Each scene shows the same named points in several views. A view is turned or mirrored, shifted and resized as a whole, has a little noise and may leave points out.
In the rows, 128 means zero.

Scene 1
View 1
(273): [182 112 137 141 119 174 109 140 91 148 111 139 108 115 165 129 150 97 132 119 171 144]
(21): [144 97 109 142 143 146 126 124 119 100 119 125 107 129 137 132 152 128 125 114 141 126]
(175): [160 101 128 134 128 153 118 109 111 117 97 123 108 111 143 126 153 108 136 127 158 139]
(76): [157 120 147 129 127 155 115 142 108 128 121 130 126 132 150 135 155 110 119 105 162 137]
(199): [143 103 115 139 139 145 134 123 114 114 107 126 111 133 140 132 161 115 115 126 126 147]
(216): [139 138 171 111 145 144 113 153 128 108 136 114 138 153 137 134 163 113 119 75 155 129]
(332): [143 102 114 157 119 162 134 148 85 144 102 154 98 138 158 131 160 119 84 140 130 171]
(65): [140 116 171 121 133 159 113 148 108 126 119 126 130 132 145 121 161 107 118 97 165 136]
(155): [118 97 120 147 117 140 152 118 102 127 87 143 126 140 144 137 168 120 63 152 113 173]
(143): [181 121 129 124 137 147 110 110 127 112 111 107 116 118 142 136 153 98 159 110 152 133]
(236): [126 101 139 135 120 144 117 133 114 101 115 133 117 132 140 129 148 139 101 108 175 122]
(130): [153 126 164 116 120 142 120 123 116 128 109 121 148 133 147 139 161 99 110 110 158 143]
(105): [192 114 137 124 169 171 115 153 116 130 155 119 143 124 154 138 154 95 161 81 156 109]
(212): [155 112 128 124 142 139 126 119 128 104 125 116 137 133 141 144 152 116 123 105 148 123]
(267): [148 101 117 148 129 165 116 142 100 122 111 139 85 127 148 121 153 125 122 119 154 142]
(284): [150 104 83 145 167 147 119 143 131 79 151 119 87 142 133 136 143 148 146 88 139 105]
(335): [139 99 116 135 149 140 137 129 124 101 132 126 137 140 140 142 153 131 105 107 138 119]
(25): [166 121 165 121 129 162 112 141 108 136 121 125 140 124 153 132 158 96 126 99 170 133]
(322): [142 131 128 125 137 134 114 134 134 91 128 113 111 151 133 140 153 130 124 91 149 129]
(119): [166 111 116 123 143 132 132 113 134 101 133 112 152 135 144 156 149 118 123 105 144 113]
(165): [183 134 119 149 105 164 109 140 89 153 94 142 81 134 164 137 158 99 120 133 144 183]
(205): [176 150 169 120 109 156 97 137 108 142 98 122 109 132 154 129 161 87 135 106 166 166]
(320): [135 120 123 136 129 139 125 147 120 105 134 132 121 156 145 147 152 141 92 100 150 132]
(263): [170 117 133 124 144 148 122 135 122 115 140 120 143 134 149 148 151 111 129 93 157 117]
View 2
(119): [145 142 128 142 92 127 131 114 105 153 124 104 162 109 114 142 94 176 132 94 152 174]
(216): [136 141 125 129 125 121 94 93 95 163 114 110 178 129 128 118 130 164 127 114 103 134]
(236): [111 160 136 140 145 114 160 113 121 155 109 115 168 119 89 113 111 148 136 118 123 154]
(21): [104 167 111 140 114 122 154 121 105 140 125 117 150 117 94 134 101 148 131 117 159 153]
(199): [108 154 128 149 113 110 147 132 110 130 132 137 158 117 91 134 110 135 118 120 151 150]
(65): [128 141 132 127 145 112 117 106 111 146 139 131 180 130 115 105 118 144 139 122 112 131]
(205): [141 84 138 115 139 141 113 113 113 119 143 168 161 144 103 110 130 120 125 130 119 118]
(212): [135 147 127 140 106 125 130 112 105 146 122 113 160 120 112 134 101 165 130 106 145 159]
(335): [114 169 122 149 103 106 137 118 104 157 123 105 172 103 104 135 101 160 127 106 144 166]
(130): [150 123 152 141 127 115 116 115 118 134 133 138 177 129 115 118 111 147 127 112 118 147]
(143): [144 126 118 121 108 152 132 110 103 121 133 132 137 140 114 135 99 153 140 114 162 142]
(332): [80 135 129 148 118 93 150 152 116 132 153 161 176 96 63 128 126 100 105 125 141 146]
(155): [99 160 160 183 106 66 151 160 123 124 131 158 176 105 79 138 116 117 88 121 138 160]
(165): [105 86 123 123 119 135 140 139 112 116 151 178 154 118 65 128 131 96 105 129 146 129]
(284): [88 179 71 121 100 144 151 100 83 169 108 85 139 107 93 145 110 166 136 111 168 152]
(267): [90 146 110 126 133 123 157 125 110 138 140 138 158 115 76 121 115 121 131 126 150 138]
(263): [136 129 113 121 110 137 113 100 97 160 136 108 171 113 117 128 109 163 139 101 137 151]
(273): [119 102 121 108 138 138 141 122 116 130 169 152 168 117 87 112 108 116 145 118 146 137]
(25): [141 116 132 118 134 126 115 108 111 142 154 136 180 125 116 107 111 143 144 112 123 140]
(105): [136 123 89 96 104 148 98 93 87 157 173 110 174 109 127 122 99 157 161 100 154 142]
(76): [126 124 128 127 131 124 126 115 110 146 139 132 175 118 101 116 116 140 133 114 128 142]
(322): [121 153 115 136 114 133 131 102 98 157 94 106 152 126 102 134 123 165 118 115 128 146]
(320): [105 149 122 144 117 112 137 118 105 170 105 109 174 101 87 129 125 153 113 109 122 158]
View 3
(21): [142 154 111 126 138 139 119 118 131 133 134 141 143 102 116 94 162 159 114 86 139 112]
(332): [141 137 115 113 123 150 157 115 122 140 90 135 140 66 121 103 121 160 131 71 94 121]
(76): [148 108 113 122 121 147 142 124 159 136 133 149 133 96 123 92 136 153 103 89 139 127]
(65): [149 97 108 134 120 159 144 120 157 147 133 162 117 99 122 88 138 151 101 101 143 124]
(322): [144 131 88 121 128 134 123 118 139 156 151 142 147 100 132 79 161 147 100 84 167 114]
(284): [137 188 107 114 147 139 127 123 134 137 154 149 163 93 123 80 192 169 106 87 178 110]
(119): [148 125 115 125 115 132 102 109 149 115 163 124 143 100 129 97 171 148 108 79 156 130]
(216): [152 96 92 132 112 157 140 113 156 159 156 154 125 96 140 77 157 143 93 97 175 126]
(273): [148 117 134 111 132 145 158 145 174 126 113 150 136 104 111 104 120 162 102 80 119 128]
(199): [144 137 109 124 130 141 127 117 127 138 122 133 136 97 121 100 148 155 116 78 118 113]
(212): [147 123 111 128 121 138 113 115 147 130 152 133 136 104 126 93 165 150 105 84 149 122]
(175): [147 129 121 125 139 134 123 135 147 129 125 141 132 124 108 106 141 154 104 80 117 112]
(236): [141 124 95 128 135 134 115 109 134 137 129 161 142 93 108 74 136 152 114 108 140 123]
(143): [151 126 122 121 135 134 126 143 165 133 149 133 134 134 122 107 158 152 88 69 143 110]
(205): [155 86 107 113 122 142 161 150 174 160 123 143 128 120 130 100 114 143 85 68 131 117]
(267): [139 149 115 116 142 144 148 132 137 141 111 154 145 95 111 92 137 164 113 85 122 113]
(25): [151 93 123 126 116 153 146 128 175 133 137 153 122 105 122 96 137 152 97 90 142 132]
(155): [143 120 100 130 112 144 118 91 95 142 99 114 127 72 126 106 129 145 140 73 81 116]
(105): [151 127 145 121 118 164 155 135 192 117 161 152 129 103 128 103 178 168 90 84 174 134]
(263): [149 118 121 123 115 145 128 118 166 120 158 142 140 97 128 93 163 154 102 86 161 133]
(335): [143 139 107 130 120 144 111 99 129 127 147 135 139 84 126 89 170 155 120 92 147 124]
(320): [140 128 91 118 118 137 128 104 132 143 136 142 151 70 130 75 149 152 118 90 154 128]
(130): [153 83 107 130 111 142 126 115 157 138 140 138 121 105 128 97 135 140 102 86 132 127]
View 4
(65): [111 119 121 142 148 112 140 119 99 117 129 112 132 104 111 114 160 117 106 118 134 142]
(236): [91 99 111 130 127 131 163 146 109 134 151 105 153 105 103 109 127 125 86 137 150 136]
(205): [139 150 115 137 158 117 115 79 94 129 100 79 144 106 122 143 153 126 101 135 141 125]
(143): [122 161 123 117 146 120 146 128 134 119 121 115 157 122 147 139 153 142 109 174 144 133]
(322): [96 123 104 145 141 91 155 155 119 135 142 113 152 110 146 133 128 137 98 146 174 145]
(199): [96 146 142 117 115 121 151 125 134 146 136 117 152 103 102 123 122 130 101 140 164 141]
(320): [71 103 123 148 112 102 152 139 109 135 148 114 147 100 131 128 111 130 95 127 170 142]
(175): [117 153 134 104 133 140 151 121 133 135 130 108 157 112 107 124 141 133 100 161 141 132]
(25): [111 128 131 136 141 121 133 103 100 106 117 112 135 108 130 126 163 121 111 134 121 132]
(21): [94 138 136 117 124 120 165 145 140 142 158 125 151 110 123 124 125 139 97 153 158 144]
(105): [107 138 155 135 148 106 140 117 123 93 151 148 121 121 183 149 175 140 117 149 109 145]
(284): [91 124 132 128 141 99 178 170 150 147 202 139 142 119 170 146 119 155 84 162 165 155]
(332): [88 142 170 116 96 130 135 79 121 167 146 103 138 87 79 133 98 122 90 109 160 134]
(76): [103 124 130 135 132 119 138 109 104 121 129 109 140 105 124 130 143 127 102 132 137 134]
(155): [68 145 156 117 74 120 144 112 130 161 111 113 158 83 56 103 96 115 113 115 187 140]
(263): [87 123 133 137 126 110 147 131 115 102 131 131 141 116 160 134 148 135 113 150 136 137]
(212): [87 133 123 129 122 108 154 148 128 115 125 127 155 113 142 124 140 134 113 156 155 140]
(165): [125 168 156 117 125 133 118 55 114 164 128 79 145 99 109 162 111 132 85 135 152 118]
(335): [69 120 137 130 108 106 162 155 132 124 143 136 146 107 130 116 124 133 109 141 160 148]
(216): [101 111 103 165 154 80 140 140 95 110 124 119 132 108 144 122 160 123 116 120 154 150]
(119): [72 130 129 128 109 106 155 152 131 104 118 137 159 116 158 127 135 137 119 166 153 138]
(130): [99 129 119 137 126 115 134 115 102 107 92 106 151 105 114 116 151 117 120 134 144 133]
(267): [112 134 147 116 132 134 153 110 126 157 170 107 141 102 105 133 122 135 81 136 146 137]
View 5
(165): [135 158 123 99 130 150 128 140 95 139 170 143 135 113 123 102 157 142 152 97 56 142]
(155): [107 63 122 103 144 190 106 123 135 128 118 131 158 121 119 140 125 167 171 53 57 161]
(332): [129 115 122 104 127 171 103 103 132 125 138 147 134 129 108 117 150 155 156 70 56 163]
(175): [157 108 116 103 128 150 133 120 100 156 132 87 121 144 115 137 138 132 164 123 85 114]
(284): [159 74 128 113 98 100 134 85 149 130 158 82 42 194 126 145 148 127 112 113 84 127]
(335): [127 65 116 118 120 126 130 91 142 141 111 90 101 174 135 143 119 146 133 94 88 132]
(119): [120 77 108 113 126 102 137 113 119 155 112 65 105 181 150 141 105 144 130 97 91 115]
(21): [151 79 120 108 117 136 129 100 131 141 135 90 92 163 120 145 136 137 143 106 81 128]
(212): [129 82 114 117 127 118 145 110 120 151 118 84 108 167 145 139 115 140 137 111 95 117]
(25): [131 139 107 132 126 124 153 97 104 163 102 117 137 152 143 108 117 135 144 127 103 115]
(130): [117 106 109 128 140 135 157 110 110 161 106 114 148 141 153 124 106 142 151 114 103 115]
(199): [137 86 121 109 126 152 125 111 122 137 131 108 115 146 120 138 136 143 151 98 75 135]
(273): [150 169 111 108 124 136 125 105 97 159 131 118 132 143 117 104 145 132 151 117 81 126]
(267): [157 118 122 106 119 150 124 89 128 140 148 120 104 146 108 126 154 130 150 107 78 136]
(105): [138 149 108 140 97 80 144 101 97 148 97 90 95 195 138 104 126 144 114 143 95 115]
(263): [127 112 107 125 119 101 143 97 116 155 112 91 109 178 148 122 113 138 127 112 98 118]

Which points are out of place in each view (at most two, in the order of its rows)? Write none if all are in place.
view 1 | (199)
view 2 | (205), (263)
view 3 | none
view 4 | none
view 5 | (155)

Scene 2
View 1
(202): [118 105 113 123 125 157 116 129 140 119 116 136 151 131 155 139 146 142 115 125 134 99]
(145): [125 134 130 138 101 153 120 116 111 142 124 149 142 134 162 130 138 165 95 105 117 126]
(270): [125 135 128 134 138 137 107 148 158 121 111 131 123 136 150 116 136 159 114 134 114 106]
(94): [122 130 129 142 117 157 105 120 114 126 126 132 147 130 157 104 137 152 94 154 131 120]
(326): [115 170 146 121 97 130 113 98 125 130 92 149 180 106 172 84 185 150 70 169 153 125]
(46): [133 156 144 112 135 186 135 121 156 152 133 134 150 103 117 103 134 105 124 218 128 111]
(218): [116 169 147 168 147 153 99 155 137 144 134 118 80 151 123 66 101 182 94 160 96 121]
(163): [158 145 148 103 123 146 127 127 169 133 121 137 181 98 142 117 147 101 136 198 113 115]
(194): [151 128 128 100 152 199 112 99 142 158 162 169 147 93 120 148 142 116 151 204 107 156]
(63): [119 88 98 118 171 138 48 111 140 94 115 169 139 115 167 127 186 173 120 159 140 150]
(27): [127 148 133 133 145 181 127 139 147 161 146 141 91 132 117 127 110 151 127 145 94 122]
(123): [135 142 137 133 129 137 114 151 154 132 120 134 120 138 146 117 127 159 115 128 98 111]
(258): [97 81 89 122 156 184 94 113 131 111 122 147 140 126 146 137 160 145 116 159 163 109]
(233): [170 132 145 126 95 110 107 126 136 119 120 145 183 123 182 133 140 146 115 118 93 134]
(351): [168 139 147 141 140 140 73 118 124 135 154 156 140 117 150 105 130 164 123 179 82 176]
(274): [149 89 111 102 136 170 129 133 157 131 139 153 144 123 144 191 127 124 161 111 105 108]
(160): [122 153 135 137 153 167 107 138 146 149 136 142 93 130 123 105 122 161 117 162 98 131]
(81): [91 128 111 128 127 158 122 128 138 132 103 145 115 140 153 129 154 170 92 103 142 98]
(73): [115 90 99 149 162 158 81 147 136 118 134 141 89 154 148 137 119 186 122 104 107 120]
(96): [153 102 119 121 156 136 90 150 166 114 131 146 130 130 150 148 132 148 149 134 96 124]
(88): [86 136 113 114 123 172 126 103 128 139 101 154 138 116 149 124 176 152 87 139 163 106]
(329): [130 122 123 128 153 157 86 123 142 124 132 149 133 119 145 112 146 151 123 177 118 136]
(327): [113 123 114 138 150 156 84 120 127 131 131 161 103 133 150 127 147 184 108 123 115 146]
(87): [98 149 123 113 166 137 85 125 163 126 96 167 110 113 145 108 186 175 103 158 139 132]
(259): [157 155 147 85 129 154 151 142 193 145 115 137 164 100 128 138 141 90 150 185 106 93]
(294): [144 108 122 120 143 137 83 128 146 108 124 146 159 118 162 126 152 146 128 160 117 135]
(171): [140 121 122 137 157 149 87 141 148 138 148 159 89 136 138 147 120 179 136 112 77 149]
View 2
(171): [151 101 119 133 96 65 60 114 154 132 119 81 159 84 134 130 162 165 77 152 106 116]
(160): [119 71 129 108 101 73 93 109 161 153 120 94 119 105 106 149 168 131 104 143 126 152]
(27): [128 61 122 112 91 91 92 102 148 140 112 110 117 105 118 144 179 141 79 151 109 147]
(218): [113 54 144 131 117 62 100 113 156 168 119 80 140 76 83 176 190 91 110 110 123 168]
(63): [117 184 107 111 127 48 76 137 167 178 160 77 125 96 146 119 111 204 153 125 153 131]
(258): [111 158 82 110 125 89 110 130 137 185 168 121 81 102 143 125 139 201 124 114 125 153]
(274): [152 138 99 114 114 101 96 107 114 109 127 140 114 100 166 119 156 206 77 167 113 117]
(88): [98 124 122 104 118 121 122 114 139 197 120 153 105 96 164 133 136 171 153 121 151 170]
(294): [128 160 128 107 135 53 97 118 134 126 145 100 115 103 134 136 152 182 132 139 155 134]
(351): [120 109 161 92 104 30 48 100 152 113 135 65 128 97 120 130 189 163 144 144 161 148]
(194): [112 102 122 51 77 73 67 94 160 116 145 104 56 152 133 101 169 201 116 182 145 149]
(326): [84 137 179 87 142 91 122 100 131 169 114 140 116 95 154 152 148 147 206 120 208 181]
(73): [147 126 89 158 120 71 84 130 140 164 139 94 150 66 133 142 161 170 80 113 88 126]
(327): [122 117 118 129 103 75 72 121 159 175 128 95 149 74 144 128 150 169 120 123 122 138]
(87): [109 130 121 110 113 76 102 137 193 196 123 85 138 108 137 138 91 155 138 140 157 137]
(94): [106 122 137 113 131 78 101 108 124 156 135 122 109 81 135 142 182 158 149 110 149 171]
(123): [137 104 138 127 130 79 114 109 129 129 110 113 140 88 124 158 165 136 103 144 135 138]
(202): [128 145 112 120 139 98 123 115 113 148 133 141 107 90 153 140 156 182 118 129 130 147]
(329): [120 122 127 101 111 58 88 117 158 142 139 88 108 111 121 133 151 166 122 147 146 142]
(96): [155 147 117 122 132 60 97 121 132 108 134 92 131 103 128 139 147 174 86 158 131 116]
(145): [120 113 147 126 120 100 88 98 113 148 111 142 144 65 168 136 182 166 136 122 140 156]
(46): [100 88 136 58 113 88 124 96 142 127 135 125 49 149 104 142 173 148 126 161 160 175]
(163): [114 130 154 61 134 75 127 97 122 91 129 125 68 141 122 143 162 162 134 175 183 153]
(81): [122 120 115 138 128 118 121 120 133 189 115 142 140 73 158 146 137 158 123 117 129 150]
(270): [130 122 130 128 138 79 120 120 134 143 120 112 134 89 124 159 153 141 108 132 137 139]
(259): [128 115 141 63 132 99 150 99 125 83 113 140 69 157 121 150 142 154 99 200 167 141]
View 3
(160): [161 149 110 163 137 116 112 129 121 166 123 135 103 126 122 146 108 115 118 162 121 155]
(233): [171 168 118 91 140 78 144 109 115 116 143 106 111 140 139 98 142 107 153 129 131 131]
(123): [166 166 110 129 124 92 118 132 127 160 138 125 115 137 136 124 128 112 127 145 113 139]
(218): [143 177 117 132 146 112 77 138 122 196 135 120 110 134 119 151 121 108 113 166 113 170]
(145): [165 143 130 107 152 97 132 106 127 153 147 106 129 140 138 125 119 143 139 141 130 132]
(171): [167 165 121 165 120 73 123 124 103 155 144 139 104 101 142 130 129 142 125 154 130 153]
(27): [167 152 107 162 122 118 125 131 125 162 138 132 102 132 126 147 121 110 117 162 129 132]
(351): [142 174 116 133 154 94 121 114 100 121 125 118 92 111 123 130 129 97 146 155 152 176]
(194): [152 131 103 175 135 130 160 114 125 99 116 137 97 117 120 147 111 91 140 155 169 139]
(326): [149 132 117 74 175 116 122 111 151 123 101 103 143 157 122 114 96 95 155 124 114 152]
(294): [140 157 110 123 127 83 134 131 134 112 128 133 128 121 144 124 131 101 152 127 139 150]
(63): [124 142 115 132 134 65 126 131 140 106 108 145 153 94 151 127 113 125 161 114 137 179]
(163): [160 149 94 123 128 123 145 128 142 101 115 124 106 155 124 125 124 57 146 140 137 125]
(329): [134 151 109 137 136 99 124 131 132 125 120 133 123 118 133 138 119 101 143 139 140 159]
(259): [183 146 83 142 106 127 154 134 146 113 115 134 101 162 128 120 121 58 133 142 119 106]
(327): [149 147 126 141 141 81 118 122 124 152 130 133 130 106 142 134 112 147 137 140 127 164]
(81): [160 131 122 120 133 92 123 125 149 168 135 128 152 136 146 130 108 150 130 129 106 133]
(94): [136 148 121 104 150 106 123 121 137 146 137 111 134 141 131 141 120 115 144 138 136 146]
(87): [153 135 106 136 141 89 108 135 145 138 91 143 141 118 136 121 90 118 139 126 99 173]
(274): [174 139 112 154 101 86 164 120 131 125 155 137 120 123 154 126 133 134 138 136 142 106]
(270): [156 161 112 125 122 89 113 137 138 159 135 130 129 135 142 125 126 113 131 137 111 141]
(96): [157 167 105 147 102 72 134 138 125 127 141 143 117 115 152 122 139 110 139 136 129 139]
(88): [153 113 119 119 150 115 133 117 162 144 119 124 159 144 136 137 91 134 140 125 119 134]
View 4
(202): [123 134 130 142 131 121 125 144 144 126 128 130 114 111 140 135 131 138 128 129 120 110]
(123): [125 125 139 115 136 129 136 149 140 121 151 130 113 113 138 126 124 127 132 134 144 128]
(163): [135 100 133 130 128 131 130 158 149 123 122 128 121 138 102 104 140 131 113 112 119 133]
(88): [137 127 152 151 132 126 119 120 118 129 112 120 121 110 149 131 126 135 122 126 120 120]
(326): [162 117 164 136 150 113 108 127 116 132 121 127 116 113 127 91 144 136 124 122 119 122]
(63): [126 151 139 135 134 110 149 98 148 163 126 137 103 132 137 130 156 141 118 134 119 125]
(233): [140 129 135 105 149 112 124 166 160 137 131 128 111 107 126 108 153 133 144 125 123 115]
(218): [129 119 153 117 135 134 150 130 109 115 178 155 117 104 138 128 119 115 132 133 162 145]
(270): [122 134 139 121 136 124 139 138 145 131 149 132 109 119 137 126 131 133 126 134 138 125]
(194): [122 101 131 127 109 141 163 138 143 142 104 133 132 128 111 142 154 117 123 107 113 151]
(274): [107 132 118 126 122 131 140 160 165 134 113 119 117 112 140 154 133 131 133 127 119 115]
(145): [137 130 145 120 141 121 126 146 129 131 129 129 118 90 149 132 139 126 147 129 126 117]
(46): [131 91 139 142 117 141 138 145 125 118 124 136 131 130 106 118 132 122 113 108 124 144]
(87): [131 136 161 129 136 126 139 102 130 142 129 115 110 135 144 121 131 134 111 136 141 137]
(73): [108 151 128 126 128 123 153 128 144 136 155 143 107 103 155 157 128 129 137 143 141 121]
(160): [121 116 146 118 126 138 154 133 127 125 149 138 120 115 134 135 126 116 128 128 149 146]
(81): [126 141 149 139 137 125 122 129 127 126 131 121 113 103 160 141 119 136 129 137 134 115]
(258): [119 139 129 162 121 121 138 114 134 139 123 142 115 119 141 147 138 141 116 127 110 117]
(329): [126 124 138 130 128 124 150 127 138 140 136 142 116 125 125 126 145 129 122 124 127 135]
(294): [127 133 130 129 134 116 143 134 153 142 134 138 110 126 123 120 148 136 123 128 122 123]
(96): [110 139 122 116 129 125 149 147 165 138 143 131 106 126 131 136 136 133 126 134 135 126]
(171): [115 137 140 99 131 131 158 139 148 140 144 129 113 107 147 147 136 119 145 135 146 136]

Which points are out of place in each view (at most two, in the order of its rows)? Write none if all are in place.
view 1 | (274)
view 2 | (87), (329)
view 3 | (160), (27)
view 4 | (270), (171)
